Each scene shows the same named points in several views. A view is turned or mirrored, and shifted as a whole, has a little noise and may leave points out.

Scene 1
View 1
Z_37: [ 16  28  21  15  -8  27 -13  -7   5 -15  10   6  32 -14  -9 -15  12  14
 -20  10  22  21 -19  -8  -7   7  -4  27  14  22   0  -2  19   0 -10  12
  -8  -9  10]
Z_575: [ -5  14  10   6  -4  13  -6  -5 -11   6  -9   4  14   2   6 -10   3  10
 -15   7  17  16 -18   3   9  -7  -9  19   5  20 -10  -7  12  -3  -3   3
  -5   7  13]
Z_190: [ -4   9  16  -3   7  -3 -16  -2  -9  26  -2   8  17 -13  11 -14   6   9
   5   2   5  19 -18  10  17 -18  -1   7   5  33  -8  -3   9  -3  -1   4
  10   1  14]
Z_986: [-14  11   4   0  -6  11   3 -10 -18   8 -21   7   8   9  15  -5  -1   8
 -20   8  20  12 -17   6  15  -9  -9  17   1  14 -18 -12   9  -3  -3  -7
  -7  15  15]
Z_696: [-22   0   2  -4  -3   3   2  -6 -26  22 -26   3  -2  14  20  -4  -1   5
 -16   4  16  13 -20  11  22 -18 -10  14  -3  16 -21 -14   7  -5   4  -5
  -3  21  16]
Z_42: [  8  12  14  13  -9  26 -10   2  -5 -14  -9   1   4  11 -13 -18  11   8
 -36   7  33  15 -27 -10  -3   1 -15  33   0  11  -5 -13  15  -7   2  22
 -17   8   9]
Z_640: [  3  12  18   5  -2  15 -17   1  -3   2  -1   3  12  -2  -4 -18  11   7
 -16   7  21  16 -24   0   6  -8  -7  21   2  19  -5  -6  13  -6  -1  16
  -5   3  12]
Z_142: [-12   3  13  -6   8  -5 -11  -3 -15  31 -12   6   8  -5  15 -11   4   6
   0   2   5  15 -19  14  22 -22  -4   6   2  28 -12  -6   9  -5   4   2
  10   9  15]
Z_378: [  4  17  19   4   0  10 -18  -1  -3   7   4   5  21 -11   1 -16   9   8
  -7   7  12  18 -20   2   5  -8  -5  17   7  26  -4  -3  14  -2  -3  10
   0  -3  13]
Z_662: [  0  34   9  11 -11  23   6 -25  -5 -10   5  13  40 -12  11  -1  -1  20
 -14  13  17  16  -1   0  -1   6   0  23  22  24 -12  -1  17   5 -18 -19
 -11  -6  13]
Z_609: [-12   8   2   4  -7  15   2  -8 -17   4 -22   3   3  15  10  -4  -1   9
 -26   8  25  10 -19   5  13  -8 -12  22   1  13 -16 -14   9  -2   1  -2
 -11  16  15]
Z_441: [ -9  22   8  -3  -1   2   1 -18 -14  19  -1  14  34 -16  23  -3  -3  15
   6   8   1  16  -4  12  15 -11   3   8  18  32 -16   0  11   3 -12 -21
   6  -4  15]
Z_751: [-19   7   4  -5   2   0   2 -12 -21  25 -17   9  13   3  21  -3  -4  10
  -4   6   9  13 -14  13  24 -17  -3   7   5  26 -19  -8   7  -2  -2 -15
   3  10  17]
Z_768: [ -8  -6  15  -5   9  -4 -19   8 -14  30 -15   1  -7   4   4 -18   9  -1
  -5   1  13  17 -30   8  21 -22 -10  11  -8  23  -7 -10   7  -9  11  20
   7  14  13]
Z_723: [  4  17  13   7  -6  18  -5  -7  -6  -4  -4   6  18  -2   0 -10   8  12
 -17  10  22  16 -17  -1   4  -2  -8  23   8  20  -7  -7  15  -3  -6   5
  -7   0  13]
Z_673: [ -6  17   5   5  -6  15   2 -14 -12   2 -12   7  19   2  12  -5   0  12
 -17   9  18  14 -13   4   7  -4  -6  20   9  18 -15  -8  12   0  -8  -8
  -8   6  13]
Z_293: [ 17  25  25  14  -3  23 -18  -3   7 -10  11   5  28 -16 -12 -19  15  11
 -16  10  23  22 -19  -8  -6   5  -6  26  12  24   4  -1  18  -2  -8  17
  -7  -9   9]
Z_965: [  2  29   7  13 -15  30   6 -18  -6 -16  -7   7  28   2   5  -5   3  16
 -28  13  26  14 -11  -3  -1  10  -6  29  13  15 -12  -8  18   2 -12  -9
 -18   2  12]
Z_329: [-12   6  11  -5   5  -1 -10  -8 -15  27 -10   9  13  -7  16  -8   1   8
   2   2   4  16 -15  14  21 -19  -1   6   6  29 -14  -4   7  -1   0  -6
   9   4  15]
Z_466: [ -7  15  10   2  -5  10  -2 -12 -10   8  -8   9  20  -3   9  -7   3  11
 -11   8  15  16 -14   6  12  -7  -4  15   8  24 -10  -6   9   0  -5  -4
  -5   4  15]
View 2
Z_293: [ 18  -9  18 -12  -7  -7  21   8  -1  14  12  16  -3   0 -22 -14   2  -9
  -4  28 -15  -2  57  11  21  11  18 -30 -12 -10  -5 -17  14   4   1   5
   7 -10   8]
Z_441: [ -6   9  11  -1  -1  -3  19  -3  -2  25   0  -3 -10 -29  -7 -14  18  -6
  -1  19 -24  -1   0  -5  46  21  -7 -16 -25 -12 -27 -22  11 -14 -17  -4
  -6 -15  -3]
Z_673: [  9   5  19  -4 -16  -7  23   0   4  11   4   2   1  -7  -4  -7   1   2
  -6  26 -12  -8  20  -2  33   2   0 -10 -22  -8 -13  -9   8  -8  -6  -2
   5 -14  -3]
Z_190: [ -2   5  19  -2   2  -2   5   1  -9   7  -1  -3  -1 -29  -4 -22  22 -19
 -10  16 -21  -8  10   9  30  17  14 -19 -14 -13 -26 -15  10   2 -16  10
   4 -11 -13]
Z_37: [ 15  -9  15 -12  -7  -7  21   8   1  21  17  18  -8   1 -22 -14   3  -7
  -2  29 -18   2  60  11  25  13  15 -33 -13 -11  -5 -19  16   1   1   3
   6 -10  10]
Z_723: [ 15  -1  20  -8 -11  -7  19   6   1  11   5   9   0  -5 -10 -11   3  -4
  -6  26 -13  -5  38   6  26   6  10 -20 -14 -10 -11 -13  11  -3  -3   4
   7 -11  -1]
Z_662: [  8  -1  11  -8 -12  -8  31   1   8  34  12  11 -15  -7 -16  -5   0   6
   4  30 -21   3  33  -7  42  15  -8 -22 -24  -9 -10 -22  15 -17  -3 -10
  -4 -16  14]
Z_575: [ 10   2  22  -3 -12  -7  16   4   2   4   2   3   6  -6  -4 -12   7  -7
  -7  24 -10 -12  25   2  26   4  10 -11 -18 -10 -13  -9   7  -3  -6   5
   9 -11  -7]
Z_751: [  0  14  21   2 -11  -3  12  -5   1   6  -8 -10   6 -24   6 -11  14  -5
 -11  19 -13 -12  -6  -5  37   6  -3  -1 -20 -10 -24  -8   8  -9 -16  -1
   4 -11 -16]
Z_986: [ 14   7  28  -1 -22  -8  19   2   7  -3  -3  -2  14  -3   5  -5   0   4
 -11  26   0 -15  15  -2  23  -8   1   1 -18  -7 -10  -2   4  -7  -6   0
  12 -11 -14]
Z_768: [  6   6  30   0  -4  -1   0   2  -4 -15 -10  -8  19 -21   4 -21  19 -19
 -19  15  -7 -19   9  14  16   3  25  -8  -9 -13 -23  -4   6  11 -13  17
  14  -8 -28]
Z_466: [  7   4  19  -4 -10  -4  18   2  -1  13   1   1   0 -13  -5 -10   9  -2
  -5  24 -15  -9  19  -1  34   6   4 -13 -19 -10 -16 -13  10  -8  -8   0
   5 -12  -3]
Z_142: [ -3   8  21   2   2   1   0  -1  -8  -1 -10 -10   7 -35   2 -21  28 -19
 -12  12 -17 -13  -4  10  29  15  14 -11 -13 -14 -31 -11   8   4 -19  14
   7 -10 -23]
Z_609: [ 16   5  27  -1 -24  -8  17   0   6  -1  -3  -2  16   1   3  -5  -3   4
 -12  28   0 -15  17  -6  26  -8   1   2 -19  -8  -9  -3   5  -7  -5   1
  11 -11 -10]
Z_640: [ 15  -4  21  -6 -11  -5  12   7  -3   0   5   5   3  -6 -10 -14   8 -11
 -10  21 -11  -9  38  13  21   7  19 -21 -10 -11 -11 -11   9   6  -4   9
  11 -10  -7]
Z_329: [ -2  10  21   2  -4  -2   8   1  -4   5  -7  -9   4 -28   1 -17  20 -12
 -10  17 -18 -12  -1   1  34  13   7 -10 -18 -11 -26 -15   9  -1 -18   7
   4 -13 -15]
View 3
Z_723: [-20  -7  -1   8   6 -13   4  11 -18  14   5   8  -5  -4 -12  -8 -21  -9
  15  -4   0   6 -12   6   7  -5 -15   4  -5  -3  -2   3   2 -14  19  18
  -4   4  12]
Z_768: [-12 -11   9  13   5  -5  -9   1 -10   0  -2   9  -1   6   8 -31 -31  -4
   5  -4 -11 -14   1  10  12  34  -2  17   0   1   6  -8  11  11   8  -4
 -13  20   7]
Z_190: [-17   7   8   2  10 -15 -12   0 -11   8  -3   2 -16   9   0 -22 -24  -8
  15   4   2  -6 -10  12   7  15  -6   7  -9   6  -9   7   7  16   3  -5
  -9  20  14]
Z_575: [-16  -8   4   9   8 -10   0  10 -19  11   1   8  -7  -2  -8 -15 -20  -7
   5  -3   1   6 -12   4  11   3 -10   7  -2  -7  -1  -4   2  -7  17   8
  -8   8  11]
Z_696: [-10 -11  17   6  17   3  -5   8 -22  11 -10  12  -7   5  -5 -25 -17  -5
 -12  -5   4   5 -15  -3  20  26   2  14   4 -19   3 -25   4   4  17 -10
 -16  14  11]
Z_441: [-19  18  11 -11  20 -20 -10  -1 -20  19  -7   3 -27   7 -13 -12 -14 -12
   7  12  20  13 -27   3   5  -7  -8  -2  -9  -3 -23   3  -1  14   5  -9
 -11  15  19]
Z_329: [-14   5  13  -1  13 -11 -10  -1 -16  11  -6   4 -18   8  -3 -24 -20  -7
   4   5   7  -1 -14   6   9  17  -4   8  -5  -1 -10  -5   5  14   5 -11
 -14  20  14]
Z_965: [-23  -6   1   4  11 -13  12  18 -22  23   5  10  -9  -8 -23   3 -13 -10
   9  -3  10  24 -20  -2  10 -23 -20  -5  -2 -11  -5  -2  -5 -26  25  23
  -4  -5  15]
Z_37: [-25   1  -8   7   0 -23   6  10 -12  12  13   4  -8  -6 -12  -3 -26  -9
  31   2  -3   5 -10  12   1 -20 -24  -4 -11  11  -9  25   2 -14  12  27
   0   2  14]
Z_673: [-18  -5   8   2  13 -11   2  12 -21  18   0  11 -13  -1 -14  -9 -15  -7
   4  -1   9  14 -19   0  12  -4  -9   2  -2 -13  -4  -6  -1 -10  19   6
  -8   4  13]
Z_751: [-13   2  16  -3  18  -5  -9   1 -20  13 -12   7 -17   9  -7 -23 -15  -7
  -6   3  11   6 -19  -1  13  16   0   9  -1 -14  -9 -15   2  11  10 -15
 -15  18  13]
Z_378: [-21   0  -1   7   3 -17  -2   5 -13   5   6   4 -11  -2  -5 -15 -25  -5
  21   2  -2  -1  -7  11   5  -1 -13   2  -8   8  -5  12   5   1   9  11
  -5   9  13]
Z_293: [-25 -11  -9  13   0 -18   7  14 -13  12  14   8  -2 -10 -12  -1 -26  -7
  25  -2  -6   9  -8  10   4 -16 -21   1  -8   7  -1  15   2 -20  18  28
   0  -1  12]
Z_466: [-18  -1   4   1  11 -14  -1   8 -18  15  -1   9 -13   2 -13 -13 -17  -9
   8   2   8   8 -19   2  11  -1 -10   3  -3  -5  -6  -2   3  -4  15   4
  -8   8  13]
Z_640: [-19 -11  -1  14   2 -12   1  10 -14   7   8   8  -2  -3  -6 -14 -28  -6
  15  -5  -7  -1  -4   9   8   5 -13   7  -4   4   2   5   5  -9  14  15
  -5   6   9]
Z_42: [-18 -26  -5  21  -1  -6  13  19 -17   8  12  14   8 -10  -9  -7 -27  -4
  11 -14 -12   5  -4   6  16   0 -15   7  -1  -6  14  -3   4 -30  28  28
  -3  -4   5]
Z_142: [-14   2  12   2  10  -9 -15   1 -14   7  -7   6 -13   8   1 -27 -22  -6
   4   0   2  -3  -9   8  10  25  -1  12  -6  -1  -4  -5   7  17   5 -13
 -14  21  13]
Z_662: [-26   9   1  -6  15 -20   5  11 -21  24   2   5 -20  -4 -21   4 -12 -11
  14   6  18  24 -27   1   2 -29 -19  -8  -8  -6 -18   7  -6 -14  18  16
  -6  -1  17]
View 4
Z_696: [ 17  15 -11  19 -10  16  12   3   3   8 -11 -13  -7   6  -2  -1  11   8
  -6  -3   2 -22  -8  13 -20  -8   1  -3  30  11  -4   1  -9  11  12  24
  -7  25  12]
Z_37: [  2  -3  -9 -14  26 -18  -5 -15   4  -6  10 -23   0  -5  -8  -6   5   5
   7  17 -10 -11 -25 -10   4  -1  23  11 -12 -33  -4   9  29  10  -6   4
  -5  11  14]
Z_609: [ 14  18  -1  14  -1  14   3   6   4   5 -13 -12  -4   2  -5   2  11   6
  -6  -1  -2 -15 -14   6  -9  -2   2   0  12  -2   2   9   2   9  -1  19
  -4  24  11]
Z_466: [  9   6 -14   0   1   4   7 -10   4   6   5 -20  -5   3  -8 -10  -1   5
   4   9  -5 -17 -22   3  -9 -10  13   4  12  -8  -8   2   8  14   8  13
  -8  22  10]
Z_768: [ 12  -3 -30  16  11  -9  17   3   5  -2  -5 -17  -4   2   6  -1  23  14
  -5   4  -2 -35  10  19 -26  -3  15   1  25   6 -11   2  -9  13  18  27
   2  14  15]
Z_378: [  5  -7 -22  -4  15 -13   6 -14   4   0  10 -25  -3   0  -4 -10   7   7
   8  15  -6 -23 -15   1  -7  -7  23   8   7 -15 -11   3  13  15   9  14
  -5  13  14]
Z_293: [  3  -2  -9  -9  26 -15  -5  -9   4  -6   5 -20   0  -5  -6  -3  10   6
   6  13  -8 -13 -20  -6   2   0  24  10 -10 -30  -4   8  26   9  -5   7
  -5  10  12]
Z_986: [ 13  15  -4  12  -5  15   5  -1   5   6  -8 -13  -5   4  -6  -3   4   6
  -2   0  -2 -13 -16   7 -12  -9   3  -1  16   1  -5   5   0  12   5  18
  -6  24  11]
Z_441: [  7   1 -23  -6 -12   8  14 -27   4   9  21 -29  -7   7  -7 -25 -15   0
  13  13  -4 -16 -32   2 -12 -21  14   4  23  -5 -17  -6   8  20  21  12
 -17  29  11]
Z_42: [ 10   7   2   6  26  -8  -7  10   3  -6 -15 -12   0  -5  -2   7  24   9
  -6   5  -7 -14  -8   0   1   9  15   8  -9 -21   6  14  14   3 -12  13
   3   9  15]
Z_751: [ 13  11 -19   9 -14  15  16  -8   3  10   4 -19  -8   7  -4 -13  -2   5
   1   4   1 -22 -15  11 -19 -15   4  -1  31   9 -13  -3  -8  16  20  22
 -11  27  11]
Z_575: [  9   4 -14   4   7   0   4  -4   4   2  -3 -18  -3   1  -5  -5   7   6
   1   7  -4 -18 -14   5  -8  -6  12   3   9  -9  -5   6   7  12   4  17
  -4  18  12]
Z_965: [  8  15   6  -7   5  10  -8 -10   4   4   1 -18   0  -1 -12  -6  -4   0
   4   8  -7  -1 -35 -10   6  -5  10   6  -6 -24   0   8  22  10 -11   6
 -10  21   9]
Z_142: [ 10  -2 -30  10   0  -3  19 -10   5   4   7 -22  -8   5   3 -10   8  11
   3   7  -2 -33  -5  15 -24 -12  15   3  29   6 -18  -3  -6  17  24  22
  -7  21  12]
Z_723: [  6   3  -8  -2  13  -3   1  -8   4   0   2 -20  -2  -2  -6  -5   9   7
   3  11  -7 -14 -19  -1  -3  -3  14   5   1 -19  -4   5  16  11   2  11
  -5  17  13]
Z_640: [  6  -2 -16   2  19 -12   3  -4   4  -2  -1 -18  -3  -2  -2  -2  15   9
   2  10  -6 -21  -9   5  -8   0  19   8   4 -14  -5   8  10  10   3  15
   0  10  14]
Z_673: [ 10  12  -6   2  -3  10   3  -8   4   6  -1 -18  -3   2  -7  -8  -1   3
   3   6  -4 -11 -24  -1  -4  -9   9   3   8  -8  -5   5  11  10   2  13
  -8  23  12]

Which points are out of place in each view (at most two, in the order of its rows)? Write none if all are in place.
view 1 => Z_293
view 2 => Z_986, Z_142
view 3 => Z_37
view 4 => none

Scene 2
View 1
Z_122: [-13   0  10  -6  -9   5   3 -13 -12   6   2  -9  22  20 -11   9   5 -13
  29   5   0   0   6 -16   3  15 -15  10   8 -10   5  -5  13 -18   6  -5
  -1  -2 -28]
Z_110: [-17  -2   7 -15   5  26   4 -11 -11   2   8   0  25  -9  -8 -21   6  11
  27   2 -20  -8  -3  -5 -13   7 -21  10 -11 -16   6  -5  -3 -22   9  -1
  -3  -4 -18]
Z_274: [-15   1   6 -26  15  46  10 -11 -11   4   4  17  31 -20 -14 -39  23  18
  22  -9 -24  -3   4   5 -17  -4 -22  14 -19 -16   7 -17  -8 -31  16  -3
   0 -13 -22]
Z_829: [-12   0   9  -5  -4  13   3 -13  -9   6   7 -13  21   3  -5  -6  -3  -1
  31   7  -8  -8  -2 -10 -11  14 -20  11  -3 -14   5   2   6 -17  10  -1
  -6   2 -22]
Z_261: [ -9   5  10   9 -17  -6   3 -15  -5  13   5 -25  12  22   1  17  -9 -13
  34   8   8  -5   2 -19  -4  21 -18  12   8 -10   2  13  18  -9  10  -2
 -11   9 -29]
Z_471: [ -6  12   9  -6   0  29  12 -18  -1  24   0   1  13   0  -1 -10  15   4
  24 -19   8   5  12  -1 -14   5 -17  22 -13 -14   1  -1   9 -23  26  -1
 -12  -5 -35]
Z_367: [ -3  12   8   0  -5  21  11 -19   0  27   0  -8   7   5   2  -1  11   1
  28 -18  13   5  12  -4 -16  11 -15  23 -13 -13  -1   6  15 -20  28  -1
 -18  -3 -38]
Z_703: [ -7   9  14   1 -17  -5   5 -14  -9  20  -4 -14  15  40  -7  30  10 -28
  28  -3  24  10  20 -25  15  19 -10  14  15  -4   3  -6  25 -17  10  -5
   0  -4 -42]
Z_539: [-10   1   5  -5   5  31   9 -18  -2  11  10  -6  15 -21   3 -31  -2  23
  31  -5 -17 -12  -9   3 -34   6 -22  16 -22 -19   2   8  -4 -18  22   2
 -17   3 -18]
Z_214: [-23 -13  10 -19  -4   7  -4  -4 -21 -16   9  -8  37  15 -19  -1   1 -11
  32  26 -25 -10  -6 -22   7  15 -20  -5  14  -7  12 -16   2 -17 -12  -8
  14  -1 -11]
Z_860: [ -8  10  10 -10  -4  20   9 -15  -8  20  -4   3  17  15  -8   4  22 -10
  25 -13  12   9  19  -9   2   7 -12  19  -3 -10   3 -10  13 -27  17  -4
  -2 -10 -40]
Z_836: [ -9   3   6  -6   2  26   8 -17  -4  14   6  -4  14 -12   1 -22   2  14
  28  -5  -9  -8  -3   0 -25   6 -23  17 -17 -17   2   6   2 -19  20  -1
 -15   0 -22]
View 2
Z_703: [-29 -12   2   1  27  14 -26   1  12  13  -4  -1 -14 -13  14 -21  -4   9
   9  -1  -6  -7   9 -10  18  19   3 -22   1  -4  -2  -5   3 -13   3   6
   5  25   0]
Z_122: [-18  -8 -12 -15  14   2 -27  -3   0   0   4  -9 -11 -11   9 -11   0   4
   9 -13   1  -8   4   9   8  18   1 -32  -6  -4  -1  -6  -2  -1   1  -2
  -6  26   3]
Z_860: [-20 -14   7  -7  18  11 -22 -17  -1  -1  -4   0 -14   3  10   0  -5  -1
   8  -9   8 -11  -1   1  13  15  -7 -18   3 -12  -7   1  -1  -9   1  10
   8  10   7]
Z_829: [-11  -6 -14 -20   8  -3 -21 -10 -12 -13  13 -13  -7  -5   6  -2   4  -7
  10 -19  11 -11  -4  22   3  13  -5 -42  -6  -5  -1  -5  -3   4  -5  -4
  -7  22   1]
Z_261: [-20  -6 -17  -4  27   6 -19   5  -2   2  20 -16  -3 -19  14 -20   7  -2
  15  -4   1 -11  -1  15   9  13  -2 -51   1   4   0 -14   3  -3  -7  -7
  -5  37  -9]
Z_274: [ -2 -10   2 -36 -12  -8 -25 -43 -23 -30  -6  -3 -19  21  -7  32  -6 -12
   4 -36  30 -11  -8  29  -5  15 -16 -17 -13 -23 -10  12 -13   7   0   6
  -4  -6  15]
Z_836: [ -5  -7  -8 -16   7  -1 -15 -28 -22 -24  16 -11  -7  11   3  15   9 -20
  11 -23  25 -15 -15  34  -1   9 -21 -41  -2 -13  -9   0  -4   4  -8   2
  -1  10   1]
Z_471: [-14 -13   7  -4  17   9 -14 -25 -10 -13   7  -2 -11   9   6  10   2 -16
   9 -14  20 -16 -11  16   8   9 -22 -29   4 -16 -10   1  -3  -5  -4  10
  10   6   2]
Z_214: [-11  -2 -25 -44  -9 -16 -37  -2  -9  -5  -1 -15 -17 -17   1 -10  -7  15
   5 -27  -1  -1  15  15  -2  25  16 -32 -24  -1   9  -4  -9  15   6 -13
 -26  31  10]
View 3
Z_829: [  0  -5   9   5  -1   2   8   2   4 -17  -4   3   5  19   2  -5  12 -12
   4  -5  -9   0   1  -4  -3  12 -18  11 -11  14  -1  -3  26 -13   5  -7
  18   5   1]
Z_110: [  1  -2   8   6 -11   0  -5  16  16 -19  13   0   8  19   8 -14  24  -8
 -12 -14  -1  -8   0 -25   5  -3  -6  12 -20  19   0  -4  21   0 -16 -11
  13   0  -6]
Z_539: [-11 -17   1   5  -6   9  -9  20  26 -10  15   3   5  19   6 -12  27 -16
  -3  -1  11  -7  -8 -26   9  -7   2  12  -3  25  23   5  22   7 -23 -19
  10   7 -13]
Z_860: [ -8  23  11   3 -22   8   4  -3  -5 -22 -24  -6   2  22  15   4  21  -7
  -7  -4 -15   7   8 -13  -2 -15 -10  -4 -11  13   0 -23  21 -21   8  -6
  14  10  -5]
Z_122: [  4   8  10   5  -6   0   9  -1  -3 -22 -11   2   5  21   4  -4   9  -6
   0  -6 -18   4   6  -3  -4   9 -22   7 -15  10 -10 -10  25 -17  10  -3
  19   2   1]
Z_836: [-10  -8   3   4 -10   8  -6  14  17 -13   5   3   4  20   8  -7  26 -14
  -4  -3   5  -5  -4 -24   7  -9   0   8  -5  24  19  -2  24   2 -19 -16
  12  10 -12]
Z_261: [ -2  -7   8   3   7   7  16  -9  -4 -16 -15   8   4  21  -3   0   3 -14
  15   3 -14   6   2  12  -7  22 -24   9   0  11  -2  -2  31 -22  18  -7
  21   8   3]
Z_367: [-17   8   3   1 -14  16   1  -3   2 -14 -22   1   0  21  10   6  20 -17
   2   8  -3   6   1 -13   1 -12  -5  -2   4  18  20 -14  24 -15   2 -15
  12  18 -12]
Z_471: [-13  10   6   2 -20  12  -3   3   4 -15 -16  -1   1  21  14   2  25 -13
  -5   3  -2   4   2 -20   5 -17  -1  -2  -2  20  18 -16  23  -9  -5 -14
  12  12 -13]
Z_274: [ -1  11   6   7 -27  -1 -15  25  21 -21  15  -6   9  17  19 -15  37  -4
 -27 -19   0  -8  -1 -44  11 -24   7   5 -27  24   6 -12  15   7 -27 -11
   9  -1 -15]
Z_703: [ -2  25  12   1 -12   5  16 -16 -18 -24 -34  -3   2  23   8   8  10  -7
   3  -2 -25  12  12   4  -6   3 -23  -3 -11   3 -12 -24  26 -33  24   0
  18   9   1]
Z_214: [ 20   0  15  12   0 -14  10   9   6 -28  15  -1  10  16   1 -18   9   2
 -11 -28 -23  -9   5  -8  -4  21 -25  17 -38   9 -33  -4  21  -9   2   2
  22 -14  11]
View 4
Z_471: [ 24  -1   9   7   7  -8  -9 -11  -5 -11  -4 -21  -6  14  -2  14 -22 -11
  -4  -3   8  16  10  -9 -28   3  17  -4  -9   9  11 -15   1  11 -34   0
  10   3   8]
Z_539: [ 18  -9  21  15  16  -6  -3 -17 -13   1  -3 -19 -21  15   5  15 -11 -10
 -18   7  18   4   8  -9 -26  -3  13  -8 -15  23  27 -22  -5   7 -31 -21
  15   2  -2]
Z_860: [ 23   9   1  -5   1  -8  -9  -4   3 -29  -3 -29   5   8 -11   4 -31 -16
  15 -13   1  20   3  -8 -18   4  13   9   0   2  -8  -3   7  14 -30  11
   1   1  15]
Z_122: [  8  12   1 -15   2  -2  -4  -7  -3 -30  -4 -17  -5   5  -6   4 -15 -13
   9 -12  -2   0   1  -8   2  -6  14  12   0   4 -11  -4  -5   9 -15   1
 -11  -9   3]
Z_836: [ 19  -4  15   9  13  -6  -4 -15  -8  -7  -3 -19 -16  15   1  13 -14 -11
 -11   3  14   6   7 -11 -24  -2  15  -4 -14  18  20 -19  -2   6 -30 -14
  11   1   0]
Z_214: [ -6   7  12 -12  15   3  11  -4 -10 -32  -2 -22 -16  -4  -6  -4  -5 -16
   4 -11   1 -21  -6 -10  20 -12   5  20   2  14 -10  -1 -10  -2  -7 -17
 -17 -13  -5]
Z_110: [ 12  -7  18   9  18  -7   7  -7 -10 -18   2 -29 -15   6  -5   3 -15 -16
  -6  -2  12  -6   1 -11 -10  -3   6   5  -4  20  13 -10  -2   4 -24 -21
   2  -2   0]
Z_367: [ 24   8   2  -3  -1  -9 -17 -14   2 -12  -7 -14  -1  18  -2  17 -26 -10
   2  -4   3  23  11  -5 -28   3  22  -3 -12   2   4 -15   0  16 -32   9
   6   0  11]
View 5
Z_367: [  1 -13   3 -10 -33 -10  13   4  -2  27 -13 -10 -16  -3   4   6  -2  -1
 -16  11  13 -15   9 -20  17   0   4  12   6   8 -13  12  17  -4  -9  -8
  -8   5  -5]
Z_471: [  2 -16  -5  -6 -28 -13  16  -2  -2  22 -14 -15 -17  -3   7   7   3   2
  -8   2   8  -9   5 -19  13  -1   5  12  10   9 -13   6  14  -3 -14  -4
  -3  -1   2]
Z_274: [ -5 -20 -27   2  -9 -15  20 -14  -4   7 -23 -26 -19  -4  11  12  11   2
  19 -19   2  10 -17 -18  -5  10   7  12  21  11 -18 -17   1  -3 -20  21
   3 -25  21]
Z_539: [-13 -10 -11  -2 -15   3  19  -8  -2  12 -12 -13 -23  -9 -12  16   4  -5
   3   2   9  -9 -11 -43 -20   7   4  19  18  20  -7  -1   8  -5  -4  19
 -13 -10  11]
Z_110: [-13 -11  -2  -1 -12  -9  -1  -3  -3  -4 -13 -19   0  -3   1  13   3  -6
   3  10   6  -4 -11 -10  -9  12  12   4  24   5  -8   3   0  -1  -7  17
  -3 -19  13]
Z_829: [-12  -8   8  -3 -21  -6  -6   2  -1   3 -10 -13   2  -1  -3  11  -2  -7
  -9  21  11 -11  -3 -11  -6   9  11   4  20   5  -5  12   5   1  -3  11
  -6 -10   6]
Z_703: [  2 -14  18  -9 -37 -23 -15  17  -5  10 -13 -13  15   6  19   1  -6  -1
 -22  26  12 -15  18  22  35   1  13  -4  13 -10 -12  22  10   2 -13 -16
   3   0  -8]
Z_836: [ -9 -11  -7  -4 -18  -2  16  -7  -1  14 -11 -14 -17  -7  -5  13   2  -4
  -2   4   9  -7  -6 -31 -10   6   5  14  15  15  -9   2  10  -4  -6  12
  -9  -6  10]
Z_122: [ -6 -10  12  -4 -24 -12 -14   8  -3  -2 -10 -13  12   2   8   7  -2  -5
 -13  23   9 -11   5   8   9   7  13  -4  20  -4  -7  14   3   2  -7   2
  -1 -10   1]
Z_860: [  4 -18   1  -5 -31 -21   4   6  -3  18 -17 -17  -3   1  17   2   2   2
  -8   6   8  -5  10   7  27   1   9   3  12  -1 -15   6   9  -1 -17  -8
   3  -5   0]
Z_214: [-20 -10  10   0  -9 -16 -27   5  -2 -26 -10 -22  26   1   6  13  -2 -11
   3  23   5  -1 -13  18 -10  17  22 -12  36  -9  -6   8 -10   4  -5  21
   5 -29  16]
Z_261: [-12  -4  24  -7 -33  -4 -16  13  -1   4  -5  -5  14  -3  -3   8  -9 -12
 -25  39  16 -24  11  -4   5   6  10  -1  17   1  -3  28  10   1   0  -2
 -12   2  -6]

Which points are out of place in each view (at most two, in the order of its rows)? Write none if all are in place.
view 1 => Z_703
view 2 => none
view 3 => Z_829
view 4 => Z_471, Z_214
view 5 => Z_110
